Each row is a point on a tangle of strands that fork, close into loops and nearly touch. The rows are in no order.
Points whose rows are less than 46.3 apart are linked; no others are. Some points are linked to none.
(171): [ 24   4 -13  15 -10  -4  -6   1 -13  -7 -15  10  -6 -10  -3   0  -4  -8
  26  10  10   0  -2]
(1607): [ 20  22  19  13  12 -17   2  -8 -10  -9  -3   1  -1   2  -2  21   7 -13
  -6  -8 -10   8  17]
(1273): [-11   5   2  -1   9  -5  -4 -33   9 -11  10  -4   2   4   2  24  33 -19
   0  32 -18 -11  -9]
(695): [ -2   1   3 -10  19  -4  15   8 -13  -8  -1   4   1  16 -27   5  17  14
 -10  -4  -4 -24  -8]
(78): [ -1  14   6  20 -22  11   2  -4  10  12  13 -19  36 -10 -10 -20  -6  27
   8   5  14   0  -1]
(343): [-14   4  -8  12  36 -20  -1  12  -4 -22   5   2  -6   7 -20   6   2  23
 -17 -11  -6  14  -2]
(921): [  8  -2   9 -11  -7   2   4  21   0  15  -5  13   3  14  -6  -3   0 -21
  -7 -30 -14  -8  11]
(1954): [-13  -4  -9  11  -2  11 -13  -6  -9   5 -18   2  -9 -12   1  -9 -16   6
  14  31  28  -7 -10]
(905): [ 21   6 -22  16 -24   5  14  25 -10   4 -13  -7   5 -16   6 -12  -7  -2
  29  15  10  -1 -15]
(927): [ 15   8  15  15  -7   0 -19 -14  -7  13   8   8   4  13 -11  19  21 -13
 -10  11 -12  -8   5]
(1340): [ 26   2  -9  21  -5  -9  -7   8  -1  15 -16   4  -5   9   1  -9  -4 -29
   1 -10 -10  -5   5]
(1824): [ -7   7  26  -8  -1  10   4   0 -18  -1   9   8  14  -8   1  -4  -9  37
  -4  -4  27  16  17]
(272): [  7  -7  -6   4  27  -9  12 -11  -1   2  -3  -3  -8  21  -8   6  31  -9
  -8  12 -14 -34 -26]
(1297): [-23  -4 -15 -24 -18  22   2  14   7   8  -9 -10  -8 -13   8 -27 -21   8
  27  -3  18  -9 -13]
(1251): [-13  17   2  11  -5   1 -16   4   8  35  -8 -20 -17  11   1 -20 -21  -6
 -20 -26 -12  -1   0]
(1701): [ -2 -10 -20 -18 -32  17  17  23  13   2  -5 -20  14 -18   8 -30 -11   8
  32  -8   0   4 -11]
(1033): [  6  -1  -1 -11 -11 -11  -7 -20  15   6   6  -1 -24   8  11  -5  -4 -24
  16 -39 -10  10   1]
(2163): [ -6 -24 -25  25  12  -6 -13  -1  15 -10   4  -2   4   1  -4 -22 -12  22
  -9  -3  12  16 -10]
(810): [ 27   4  -8  25 -10  -7  -9 -12  -7  10   3  -7  10 -10  17  -7  -5  -7
  17 -17   9  11  10]
(950): [  7  -8   5   4   1  -6   0 -16   9   4  21  -3  16  -4  16  -9  -7  11
   1   3  29  20   3]
(1581): [-10   9  -9 -30 -25  20  11  23   3  20 -12  -7  -9 -10   6 -10 -13  -7
  22  -2   0  -8 -13]
(1566): [ 16  17  27   7 -10  -9  -9 -14 -10  -5  11  17  10  17   2  33  37 -12
 -12   4 -21  -9  13]
(1450): [-19   6  22 -10  14  10  -5  -4  -2  16  -3   0 -14   3   7  -2 -25  -5
 -23  -8  -2   7  18]
(1992): [ -6  13  27   9  19  -9   7 -27  -3  -5   0  -5   3  10 -12  23  23 -10
 -16  12 -23  -1   3]
(496): [ -3 -28 -13 -22 -13  11   3  -8  17   0  12   2  14 -13  16  -7 -10  11
  10  -5   9   8  12]
(990): [  5  -6  -6  -8 -10   7  14  18 -18 -10  -8  12  -5 -19 -10  -4   3  19
  26  16  10   6 -12]
(1598): [-11  -6  -6  -8  23 -13  10  15   9 -31 -10   7 -16  -2 -14  14   7  -8
  -5   5  -7   2  -5]
(1845): [ -6  14  11   6  10  -7  -2 -29 -12 -18  11  -6   5 -18  22  17 -10   7
   2  25  22  23   3]
(2103): [ 10   1  -8 -10   5 -15   9  23 -14 -15 -19   3  -8  -3   0  -9  -9   5
  18 -27   4   7   6]
(2167): [ 14  -3  18  16   1  -4 -14 -18  10   8 -10  12  -9  10 -13  10  22 -22
 -16  15 -26 -21  -4]
(1330): [ 10  -7  10  -1 -15   6 -14  -5   5   5   4  20   6   6   4  15  17 -23
 -10   7 -12  -9  13]
(329): [  6   3 -21  20 -10   1  -5  16  22  20 -11 -18   5   4 -10 -16 -10 -14
  -8  13  -1  -9 -10]
(2017): [  1 -12  20  15  11  -2 -15  -3  15  25   8  -4  -9  16   9 -11 -14 -13
 -39  -7 -18  -4  13]
(1228): [ -4  -9 -11   7  20  -4 -20  -8  14   3 -11  -6 -23   3   3 -14 -17 -16
 -15  11  -5   1  -2]
(966): [-20  15  21 -13  13  -8  16   1  -2 -11   1   1   1  -8 -12  31   1 -14
 -12   6  -8   7  14]
(1210): [ 17  -6  15  10  11  -2   4 -14  -4   9  22  -7  24  21  -8   8  31  12
 -19 -12   1 -12  -1]
(2226): [ 11 -13 -18   5   3  -8  -8 -22  12 -21  -2   0  -7 -10  14  12   1 -16
  14  24   3   6   1]
(889): [  5  -9  -8  -3   0  -3  -9 -27  10 -20  10   7   2  -9   3  24  24  -7
  10  32  -3  -3  -4]
(530): [-25   8   3 -28   3   5   2   9 -10   0 -24   4 -28   5  -1 -10 -24  -7
   6 -12   0   0   0]
(1721): [  2  15  14  -3  -2   3   8  12  -9  17   7  12  11   6 -22   9   2  11
 -21  -4   3 -11  13]
(163): [  8  -1  -7   4 -14   5 -16 -16  16  27 -13  -8 -20   9   8 -11 -13 -29
   0  -3 -15  -2  -5]
(779): [ -5   9   1 -30  -1   4   2   2 -21  -9 -15  12 -23  -6   6   0 -19  -7
  27 -12   3   9   2]
(254): [-12   7   7   0  19 -20  12  -3   3 -22   1 -14  -3 -13  18  12 -18  -6
  -6  -8   1  25  16]
(1661): [-16   3   5 -29   4  12  -8  -7  -3   5  -7   2 -17  -1   8   4 -21  -2
  -5  -4   9   3  11]
(2071): [-10   4   2   6  21 -28  14   9   2 -31  -2  -3   2 -10  -4  15   1   7
  -2 -15   4  21  14]
(1410): [ -5  17  -1  -4 -12   6 -14 -14 -29   4  -1  10  -4   7 -17  10  16  10
   5  41  -8 -20 -12]
(1032): [  1 -10  13  -3   6   2  -4  11   8  17 -12  10 -13   6 -19  -8  -4 -21
 -30   3 -25 -15   5]
(345): [ -8   4   8 -10  14 -19  14  17   2 -28 -27  10 -11  -1  -1  13   1 -26
  -4  -1 -23   2   4]
(908): [-11  10  23 -18  14   2  12  10  -9 -16   7  10   3  -4 -11  17  -1  11
 -14  -6   1   5  18]
(1665): [  1 -10 -27 -15 -26   6  -4  -3   5  14  -7  -9 -16  -5  15 -10  -9 -17
  31   1   4 -10 -18]
(1020): [ -2 -27 -17   8   8  -5   7  -3  11  -6  14   0   8  11 -20 -13   7  24
  -5   0   2 -11 -16]
(305): [-21   8  24  19  29 -30  11 -16  12  -1   1 -10  -3   4  -3  24  21 -15
 -23   7 -20   3   5]
(1580): [ 11 -15  15  -6  -6   3   5  -6   5  -9  30   7  28  -1  11  15  29   7
  -6 -12   5   5   5]
(762): [-14   1  22 -15   9   0   5  13  -4  13   8   0  -3  11  15  -1 -23   8
 -25 -31   7  15  15]
(1897): [ 15   4 -13 -10 -19  -1  -7 -14  -2   8   2   1 -12   1  16  -4  -1 -24
  35 -25   1   6   0]
(1454): [  4   7 -16  25 -15   3   0  12   4   4 -18 -20   5 -14   5 -29 -14   7
  22  -6  20   0  -1]
(1517): [-17  -5   0  12  24 -10  -5  -8   7 -22   6  -5   1  -3   2  -2 -15  29
 -13   3  18  25   6]
(772): [  8  15   7 -10   3  -5  12  22 -24 -15 -16  15  -9  -9 -15  15   1   7
  14   2   2   6   9]
(448): [ 21  -9  11   0  -4   1  -3   4   7   4 -17  18 -12   5  -8   7  12 -33
 -10  18 -22 -10 -15]
(1718): [  0 -11 -15  -7   9  -9  22   4  -6 -22 -10   1   2   5 -20 -22   6  31
  15   7   0  -8 -28]
(606): [  7  -8  -7  10  -7   3   5   7   9  23  -1  -2  -9  12 -16  -3   7 -10
 -13  34  -2 -24 -29]
(829): [  9  -4   4   2 -13   9  -4  12  17  25  13  -1  16   4  -9   0   2  -9
 -12  -1  -1  -7   5]
(1630): [  5  11  25 -14  -4   2  -7   1 -11  12 -16  15  -7   8   5   6  -7 -18
 -18 -12 -28   7  16]
(2176): [-14 -22 -16 -20  13  -5   4   8   8 -30  -1   3 -12 -11   5  -5 -12   9
   8  -1   7   8   6]
(1148): [ -6  11 -11 -26 -42  22  -7  21 -16  18  -3   2  -6  -1  14  -4  -8 -14
  21  11  -4  -8 -10]
(479): [  8 -19   7   1  13  -6   3  11  23  -9 -21  15 -19   9   3   1  12 -30
 -16   3 -28 -11 -13]
(2070): [-28   0 -12 -15   6   3   2  16  -6  -1  -5   2  -5   6   4 -13 -26  21
  -4 -38   5   6   6]
(1671): [ 19   7 -14  15 -12   5  23  29 -16   3 -17   8  -9   0   3  -8 -14 -13
  15   0   3  -7 -24]
(868): [  7   2 -16   6 -20   8   5 -16  -9   6   3  -7  20  -4 -20 -21  12  26
  30  22   1 -13 -27]
(897): [ -6 -25 -26   0   9   1  -9  11  17 -13  -4   2  -8   0  -2 -13 -14  14
   1  -3  10   3  -7]
(1421): [ -4  -3  -9   9  -9   6  17   0  -3   1  -4  -7   5  -8 -18 -28   2  25
  17  23  14 -11 -35]
(1035): [ -7  18  19 -11  12  -6  -2 -13 -20   0   2  -4  -1  -9  30  11 -13  -2
  -1  -7  15  28  15]
(211): [  6  11  -6  18 -10   9 -14   6  14  29 -15 -13 -13   2   2 -15 -23 -27
  -9   6 -13 -11  -3]
(1298): [-22  13  -3  -2 -14   9 -12 -10  18  32  -3 -20 -16   7   7 -13 -19  -2
  -1 -20   0  -7  -2]
(487): [  6   3  11   2 -12 -12  -7 -32   7  30   5  -4 -19  19  19  -5  -6 -26
  -3 -34  -8  15   4]
(1019): [  8   7  14  -8   3 -13   8  -4  -2 -18  19  -3  15 -10  31  26  14 -17
  -1  -4  -1  27  10]
(339): [-11   5  -2  -2   4  11   4 -15 -17  23   7 -12  11  10 -24  -7   8  26
  -5  17   5 -26 -10]
(1200): [  9  -2  -2  14  12  -3   0 -14   0   9   0  -2 -10  15 -22  -4  13  -5
 -12  20  -4 -27 -22]
(2188): [ -7 -21  -2  -1  -4   1   7  -4   3 -23   2   1  10 -15  -2 -25 -12  34
  19   1  14  18   5]
(147): [  7 -23   1 -12 -21  14   5   0  15  -1  22  12  31  -3   0   7  27   4
   3  -5   1  -6   5]
(539): [ 25  16 -10  17 -15  -2 -15   3 -16   7 -15   9  -6  -2   3   5   0 -27
  18  -1  -7  -4   5]
(473): [  1  26   3   3  -4   3 -12 -27 -32   3   6  10   2  10  -7  18  23   8
   0  18 -11 -13   1]
(1233): [ -3 -10  -1 -28 -25  16 -13  -2  -4  -3  16  14   1   5  25  22  18 -21
   6  -4 -15  -6  13]
(1536): [ 17   1  -9  11   9 -10   6   3 -11 -12 -24  10 -24  -8   0   5  -6 -17
   9  21   5   4 -11]
(1627): [ -9   5   0  10  30 -26  12   7   5 -30   5  -2  -1   9 -15  16  18  10
 -11 -19 -11   2   7]
(1962): [  1  -1   0  -8 -22   9  -7  -7 -20  -5  13  14  18 -11   4   5  11  22
  17  17   7   2   3]
(693): [-15  -5  -6 -13 -11  21   5  20   6  11   2   0   4  -8 -16 -17 -18  17
   2  13  18 -12  -7]
(362): [  7 -25  -4 -16   5  -1   4  18  19 -10  -2   3  -6   5   7  -1   4 -14
  -5 -24  -9  -7   7]
(1063): [  5  19  30   9   6  -7  -5 -14  -5  -1  -6   5   2   1   8  26   3 -25
 -22   9 -24  20  17]
(1658): [  8 -22  -8 -11 -14  12  -9 -15   8  -9  17   6   9  -8  21  11  10  -2
   7   6   4   9   8]
(483): [  3   7 -15  17 -20   9  21  36   8  13 -11  -7  -1  -3  -9 -16 -15   4
   1  18  14 -10 -31]
(381): [  5  14   6   2   6 -19  15  -7 -13 -30   6   3  15 -12   0  28  28  -6
  15   0 -11   9  10]
(1306): [ -2 -13   8  -5 -11   5  -1  10  16  28 -18  -8 -17  13  -3 -21 -12 -28
 -29  -8 -36 -15   0]
(2140): [ 13  13  14  11 -29  18  -9  -4 -10  25  19  -9  32  -7  12  -4  -8  11
  -5  10  19   4  11]
(900): [ 23  -6  -5  24  15 -14  -9 -17  13 -11  -5   1  -9  -4   0   8   4 -21
   5   8   0   0   3]
(380): [ -6 -14  -3 -24 -18  21   3  10   4  13  10  11  14  -6 -13   3   4  13
   2  22   9 -12  -7]
(800): [ 14  -3  -8  -4 -23  14   7   7 -16  -3   7  12  12 -12 -15  -3  17  16
  24   9  -4  -3  -9]
(1879): [ -7   4  19  -8   8  -6  -1  10  -3   8 -17   2 -20  17  -1 -10 -14 -14
 -25 -32 -27   4  13]
(981): [ -6 -14 -16  -6 -12  18 -10  -7  17  15   1 -10   3 -12  14 -14 -18   7
  11  10   8   0  -1]
(1224): [  4 -21  -7  14  10  -3  -8  15  15  -3   7   5 -11  16   4  -6   4 -15
 -18 -36 -17  -1  11]
(826): [-11  13  12  29  14   1 -22  -3 -10   5 -21   2 -19   2  -8  -6 -22   3
 -16  14  11  -3   8]
(49): [-21  10   3 -17  19 -13  15 -13  -1 -14   8  -6  10 -10  -9  26   6   8
  -4  23   2   2   6]
(225): [ 19  12  -6  14 -11 -12  15   7 -12  11   1  -2  19   6 -27  -8  17  15
  13  -4   5 -12  -9]
(1734): [ -5   5   7   6   2  13 -12 -22  -1  25   9  -6  11   1 -11  -1   2  24
 -10  29  16 -14  -5]
(945): [-16   5  -3 -16  16  -4  10 -21 -10 -12   2  -2  -3   8  -8  32  26  -7
   0  29 -19 -20 -18]
(509): [ -7  -4  20 -15   5  -7   2 -12   8 -15  29  -4  18  -9  27  22  18  -3
  -7  15   8  28   3]
(507): [  0  20  15   3   6  -6   0 -13 -14 -13   8  10   2  -8  12  28   3   4
   1  21   5  19  11]
(1514): [-13 -20   0 -15  16  -4  10   3  16 -22   9   0   4  -3  -3  12   0  12
  -3  -5  10   7   7]
(1798): [ -5  -1  -4  -1   5   7   1  -7 -10   2 -11   9  -7  -2 -15   0  -4  15
   2  30  12 -17 -22]
(206): [  7 -21  21  12  25  -6  -6  -3  32 -14  -8   4  -6   9   4  10  18 -29
 -21  -3 -28  -9   4]
(209): [ -2  11  17 -12  -3   1  -3 -12  -5   0  -8  10  -5   3  16  18  -3 -32
  -8  -2 -21  18  16]
(871): [ -3 -18   3  11  17  -3 -11  11  15   4   0   6 -18  14 -21   1   5  -2
 -29   7 -14 -15  -1]
(1686): [  9  -6 -13  -5   4  -3  14  21  -6 -18 -22   6 -30   2  10   0 -14 -21
   9   7  -1   3 -11]
(1247): [  4  -2 -18 -11  11   6  12 -27 -26 -11  -3  -8  13  14  -7  -3  15  19
  15  22  -1 -19 -18]
(1302): [  8   4  19  -9   4   0  16  14 -12   1  12   9  17   0 -12   9   9  16
  -5 -18   9  -2  17]
(2028): [  2  18  -9  15  -8   7   1 -11   0  20   4 -22  25   7 -21 -16  16  19
   0   9   0 -22 -16]
(1260): [-19  -4   2   7  39 -21  14  -5  13 -18  12 -18   8  15  -6  15  26  13
 -21 -17 -14  -7  -6]
(1875): [-11   9   6  17  33 -20  10 -20  12 -12  17 -19   2  11  -3  14  14   3
 -23   4  -6  -1  -2]
(1329): [  6  20  -3   7 -20  16 -12  13  -7  24 -11   3   5  -6   0  -4 -10  -5
   7  12   5  -6   8]
(336): [ -6 -18  -7  -1   2   3  -7  -7  22  18  22 -13   2   4  20 -17 -20   7
 -18 -11  18   8   8]
(369): [ 11   8  30 -10  -4  -4  -6  -2 -11  -9  17  21  13   8  13  32  20 -15
 -17  -2 -13  10  17]
(811): [ 15 -16  -4   3   3 -11  10  16   6 -16 -22  13 -27  10  12   1   2 -35
   1   5 -17  -6 -20]
(654): [ -1 -21  -3  14  17  -4 -13  12  19   1  22  -2  -1  16  15  -5  -4   2
 -34 -30  -7  12   3]
(2179): [  8  29   4  12 -23  18   5  23   7   2  -2 -20  38 -12 -12 -12  -4  15
  10   0  11   0   1]
(451): [ -9   9  -9  -7 -18  20  -6  -5  11  18   1 -16  11 -11  20 -16 -17  10
  17 -10  16   2   6]
(1852): [ -1  -6   4   5  26 -10  -5 -20  19  -8  12 -13  -8  -3  -3  17   4  -8
 -22  15   0   4   5]
(1074): [ 11   0  11  23  23 -21  -4  -6  14  -8   3  -5  -5  14   5   4   3 -21
 -25 -16  -9  10  13]
(2194): [-12   3   6 -10  12   0   4 -39   3  -4  25 -13  13  10  17  27  31   2
  -5  20 -10  -5  -4]
(71): [-17  11   7  14   3   3 -17  20  -5  22 -20  -6 -17   7  -6 -19 -25  -7
 -21 -12 -14  -4   9]
(516): [ -3 -16  16 -12  11 -10  14  -6  12 -20  22  -1  23   0   2  10  18  17
 -10 -11   7  11   4]
(1629): [  2 -20   0  -9   0  13  -3   2  23   4   7  10  -2   9  -1   5   4 -17
 -14   1  -5  -9   9]
(375): [-12   3  -7  -2   5   7 -10  24   8  17  -3  -2 -10   9  -8 -13 -20   9
 -24 -15  -3  -4   9]
(1906): [ -4   3 -11  26  -7   9  -6  13  -4   8 -18  -5  -2 -10  -3 -26 -16  11
  13  15  27  -8 -18]
(416): [-17  12   9  -9   5  13  -6   4 -13   0 -12   9  -7  -9  -5   5 -20  11
   2  10  19  -1   9]
(511): [ -3 -19  -8  -9 -18  18  10  11   6  -5  -2  -2  14 -17  -3 -30 -12  22
  28   6   9  10  -7]
(48): [  8  -3 -12  13   3 -13   3  23  -3 -13  -7   3   2  -5 -12 -13  -2  17
   7 -23  10  11  11]
(1965): [  2 -13 -10 -14   2   0   4  -1   8  -3   1   4  -7   5   8  -6  -6 -14
  10 -39   0   3  10]
(167): [  9   5 -13  -6  22  -5  19 -20 -18 -12  -6  -8  -4  13  -3  16  32  -7
   3  17 -22 -27 -22]
(204): [  2  -5 -10 -28  -9   0   7  13 -13 -27  -2  14  -8 -22   4  14   8  -7
  17  15  -6   3   3]
(809): [  4 -13 -12   0 -14   1  13  23   5   0   2  -7  21  -6  -7 -19  -3  13
  11 -28  10   6   8]
(2146): [ 12  -1  -2  18  25 -18   8 -21  13 -13  -9   1 -14  11  -9  13  33 -24
  -2  10 -18 -18 -20]
(1119): [ -7   3   7   4  -9  14 -13  -5   1  26  11  -5  12  -5   5  -1 -10  14
 -11  14  21  -2  12]
(1505): [ -9  12  14 -12  -1  17   4   0 -21  -9   0  14   9 -17  -9   8  -5  26
  14   9  22   9  17]
(1538): [ -4  -5  25   8   9   2  -8  14   8  26  13  -1   4   7 -11  -3  -5   3
 -44 -12 -11 -12  14]
(1843): [ -8  13   4 -15 -21  20 -15 -16 -27   1   4  -3  -7  -9  38   1  -8   5
  16  -2  13  16  13]
(333): [ 13   7   3   1 -16   4  -9  -1 -22  -5   4  15   4  -9   1  17   5   5
  10   3   4   0  17]
(364): [-12 -11 -25   7   0   0   6  40   1  -8  -3   5   2   5 -12 -16 -12  11
  -9 -24  -3   1 -13]
(1351): [  0   8  10  -7 -10  14 -18  -6 -13  24   1  10  -3   6 -17  11   3  -2
 -14  38  -8 -13  -4]
(2204): [-12   1  13   3   6   7  -4  15   2  19  15   0   2  10  -5  -6 -17  18
 -30 -19  11   5  16]
(1317): [ 24  19 -19   0 -34  10   5  24   2  -2  -1 -13  18 -16   3 -11   0  -1
  24  12  -7  -4 -16]
(732): [-14   2   1   5  23 -14   4 -20  10 -18   4 -12  -3 -15  13   7 -12   8
  -3  10  21  24  11]
(133): [ 14 -22 -12   3   1  -7  17  33  11 -12   2   6   4  10 -16  -6  19   1
   0 -13   0 -13 -18]
(326): [  1  12   6  -4 -26  16   1  -1 -22  14   9  -6   8 -11  29  -4 -10   8
  18 -19  16  15  17]
(1733): [-26   8  17 -20   5   0  -9  -6   0  22 -16   2 -27  16   2  -8 -23  -4
 -22 -23 -17   3   7]
(307): [  7  -8   8  15  12   5 -21 -15  17  26  10  -3  -6   4  -4  -2 -11 -15
 -28  11  -8  -4  12]
(1837): [ 13  -3  22   6   7 -11   0  -4   4   7   3   5  -2  19  14   1  -1 -26
 -21 -34 -18   6  18]
(318): [  7   5   4  -9 -13 -14   0  -1 -12 -27   8   5   7 -19  25  30  18  -9
  18  -3  -8  19  14]
(1274): [ 22  -4  -4  -8   0  -9  11  26 -13 -17 -14  16 -11  -3  -3   3   1 -18
  15 -25  -9   1   3]
(95): [  5   6  17   3  19 -20  11  11  -3 -15 -15   7  -1   1  -4  17  -2 -20
 -12 -20 -16  10  20]
(1213): [ 16   4 -21  16  -4 -10  -8  13   8  13 -14 -13  -4   4  14 -13 -14 -20
  13 -24  -5   0   0]
(1673): [  9   4  -4  24 -18   3  -3  -3   0   4   2  -6  19 -18  -4 -18  -6  19
  21   1  18   6   6]
(1183): [-12  -5 -18  28  27  -8 -21  11  -1 -15   7   7  -5   9 -16  -3  -2  24
 -30 -14  -2  16 -10]
(1971): [-22 -25 -14  -5  29 -10   0  16  24 -30  -1  -2 -14   4  -7   5  10   1
 -21   0  -4   1 -13]
(398): [  7  26  -2   9 -23  13   2  24  -4   5 -18 -23  16 -19   3 -21 -12   8
  20 -10   6  -7  -2]
(361): [-14  16  -4 -16 -12   8   2  -1  -2  21  -5 -12 -11  -2   9 -12 -21   5
  14 -25   6  -3   1]
(440): [  5  -9  15  10  20  -8   1 -12  29 -17  -7   3  -4   5  -3  21  33 -34
  -3  13 -26 -15  -2]
(1637): [ 14  10 -16  16 -10  -5  -7  -8  -5   9 -11 -14 -13  -2  17 -17 -12 -10
  33 -21   8   3   0]
(419): [  0  18  17  -8   9   5  -4  -7 -18  20  -3   8   0  10 -26  19   8   4
 -18  13  -9 -15  -2]
(330): [ -6  10  -6   4 -16   8  10  28  11   2  -2 -13  30  -5 -19 -25 -10  24
   3 -12   5   0  -1]
(379): [  2  -6  10 -10   9  -8   3 -35   4  -9  38  -5  20   2  21  18  29   7
  -6  20   9  17  -9]
(2062): [ 12   2   5 -19   2   1   8   1  -9 -13   4   2   0  -5  15   9 -10  -9
  15 -30  -1  14  21]
(721): [-18   8  14  12   5   4  -5   1 -11   6  -8 -10   4  -7  17 -19 -23  21
  -3 -31  30  17  11]
(919): [ -6  16  26   5 -15  17  -2   8 -14  12   5  -6  23 -10  12 -13 -10  20
  10 -11  26  18   9]
(776): [-19  -6  -7  -4  22 -14  16 -17  -9 -25  -2  -3   0  -2 -23 -12   3  40
  10   5   3   1 -12]
(2216): [-15  -9  -4  18  30  -4 -24  12   1   0   1   2 -18   9 -20  -5  -7  13
 -34   3 -12  -2  -8]
(1470): [  1 -13 -13 -30 -24  19 -11  -4   1  10   4   8 -10   1  18   7   4 -27
  16  -4 -13  -6  -1]
(490): [  1  17 -16  12 -16   5 -17 -21   2  29 -20 -10 -25  -3  13  -7 -16 -28
  16   3  -5   0  -4]
(1731): [  3  -6   1 -21   0   1  19   8 -12 -14   3  16   6   1 -14  23  42   0
  13   7 -14 -18 -14]
(1189): [ 18  -4 -21  17 -15   5  -1  -3  -3  16  -4   3  -5   2  -9  -5   6  -6
   8  32  11 -16 -31]
(1025): [  3  21  16 -12   1  -7   2 -13 -18  -7 -11   2 -11  -5  26  10 -12  -8
  20 -22   6  25  17]
(1296): [  1 -10  -5  -1   1   5   3  28   1   7  -6  12  -8   0 -15  -3  -5  -5
 -11   8   4  -9  -6]
(1880): [ -1  31  21   8   5  -3  -8 -24 -25   1  12   4   4   8  -2  23   9  10
  -7  17  10   4   9]
(45): [ 13   5   3  -1  12 -14   7  -3 -14 -10 -10  11  -9   5 -23  19  20  -9
   7  14 -13  -6 -12]
(1808): [-22  -2 -23  -8   1   4  -5  34   4  10   1  -8  -9  11  -1 -18 -18  11
  -7 -36 -10   2  -5]
(292): [ -2   9  -5  -1   4  -1  12  18 -22 -15 -16  11  -3 -11 -23  -5  -4  22
  13   1  17  -1  -5]
(1706): [-27 -10  -4   0  -9  12   7  10  -1   1  -4  -2  10 -12 -18 -29 -12  36
   6  21  21 -12 -18]
(1122): [  1 -17 -14   9   5 -12   8  43   6  -8  -3  15 -10  19 -15  -8   7   4
 -17 -18 -11  -6 -16]
(102): [ -1   2  -8  21  19  -9  -5  -5  -2 -10 -12   2  -8  -8 -12  -5  -6  17
   0  11  20  -1   0]
(166): [  0 -19   2   9  14  -4 -14 -16  24  10  17 -14  -6  11  -3  -1   2   3
 -32  14   8  -6   9]
(588): [ 18  -1 -26  33  -8  -9   3   7  11  14  -1 -10   4   1 -15 -19   1  -2
   5  12   8 -18 -25]
(349): [  5   5   9   3  -4   2 -10 -14  -1  19   7  -6  -6  10  23  -1 -17 -19
  -1 -18   7  12  12]
(627): [ 19  -2   6   6 -10  -1  -5 -12  -1  12  19  -6  16   4  26  -8  -6  -3
   3 -18  17  18  12]
(1455): [  5   3  28  12  15 -21   2 -18  10  -5   0  -7  -1   4  19  15   7 -32
 -22  -7 -18  24  14]
(274): [ -4   2  13   8   4  -8   0 -12  -5  -6   6  -9   9  -4  23 -15 -19  27
  -2 -15  31  27   6]
(579): [  4 -13  -6 -21   4   4  15   4  -1 -25   3  13  -2  -4 -12  13  16   7
  17  18  -6  -8 -12]
(444): [  8  12   1  11  -9   8  -7 -10   8  32  19 -11  22   8 -14   3  14   8
 -14   2  -2 -20   1]
(1015): [-24 -10 -11 -18  10   1  -4 -20  14   0  -3 -12 -29  -2  17 -11 -18   5
  14 -19   9  15  -2]
(1107): [  5 -13 -14   0  -5  -5  22  12   7   1   5  -4  16  10 -23 -16  17  16
   0  -1   0 -25 -27]
(267): [  7  14   6  -8 -12   5  -3  12 -25  -3 -11  14  -6 -11   4   7 -10  -4
  25  -8   7   5  15]
(210): [ -6   6   7  -8   7   3  -6 -14   1  -6  -6  13  -7  -3  -7  23  -1 -15
 -11  31  -8  -2   5]
(1094): [-26 -10   2  -1  14  -3   7 -13   6 -26   5   1   1 -12  -8 -11  -8  36
  -1   5  18  13  -3]
(1532): [ 17 -21  -6  -6 -27   6  -8  -9  -3 -11  23   4  16 -15  33  -3  13  10
  23   3   3  21  15]
(1609): [ 15  -9  -5   3  -1  -9   4 -17  -2 -10  14   3  11  -2  -6   3  20  11
  13   3   4   1   4]
(1791): [-12 -16  -9  18  11  -3  -2 -14  15  -7  16  -6  20   7 -14 -22  -4  33
  -9  -7   6   7 -10]
(1859): [-11 -11  -2 -10  11  -6  -4 -16  15   3  13 -14  -8   9  29  -5 -25   8
  -6 -19  13  19   3]
(1811): [-19 -11 -14 -15  -3  12 -11 -11   2   3 -14  -6 -16 -11  14 -16 -24   5
  22  -2  18   2  -2]
(2015): [ 17   7 -20  -8 -28  12  12  27  21  -4  -6 -23  10 -11   8 -25 -15  -3
  22   0  -2  -5 -22]
(1527): [ -3  -4 -11 -15 -14  15   8 -21 -21   2   3   2   8   1 -12 -11  15  26
  22  26   5 -17 -26]
(1730): [ -4  17   5  14  -1   4  -3   5 -19   4 -19  -2  -1  -9   8 -14 -19  10
   9 -17  23   6  12]
(414): [  0  -6 -18 -25 -35  20 -11  11  -7   7  10   1   6  -8  13   1   1  -9
  19   9  -6  -1   5]
(2168): [ 14  -3  -6 -21  -7  -3   6  12  -5 -21 -10  18 -11  -6   5  16  10 -32
  20  -2 -17  -1  -1]
(914): [ -6  21   7   0  13 -22  13  -5 -12 -18 -12   8   3  -2 -12  24  30 -18
   9  10 -18   1   1]
(899): [ -4 -15  -1 -25 -13  13   0   3   5  -4  22  16  16  -2  -8  22  24   7
   3  14  -3  -7   3]
(946): [ 15   8 -20  27 -25   4 -16  -7  -3  15   0  -3  14  -4  -1  -9   1   0
  21  26  10 -10 -11]

A fork is a point with three links, a tip a point with one. Leave the first point through the second and follow the links. Name the first fork or tip that comes.
(897); (2176) -> (1247)
(1527); (868) -> (1808)
(1880); (473) -> (49)
(2179); (330) -> (1731)
(49); (966) -> (732)
(1731); (579) -> (2179)

A piece is all that can be reached along the links. How many separate loops has the piece of each point below (a circle has one, a figure eight two, a Y none), and how many tips (points with one link)?
(627) -> loops 2, tips 9
(1671) -> loops 1, tips 13
(1906) -> loops 1, tips 2
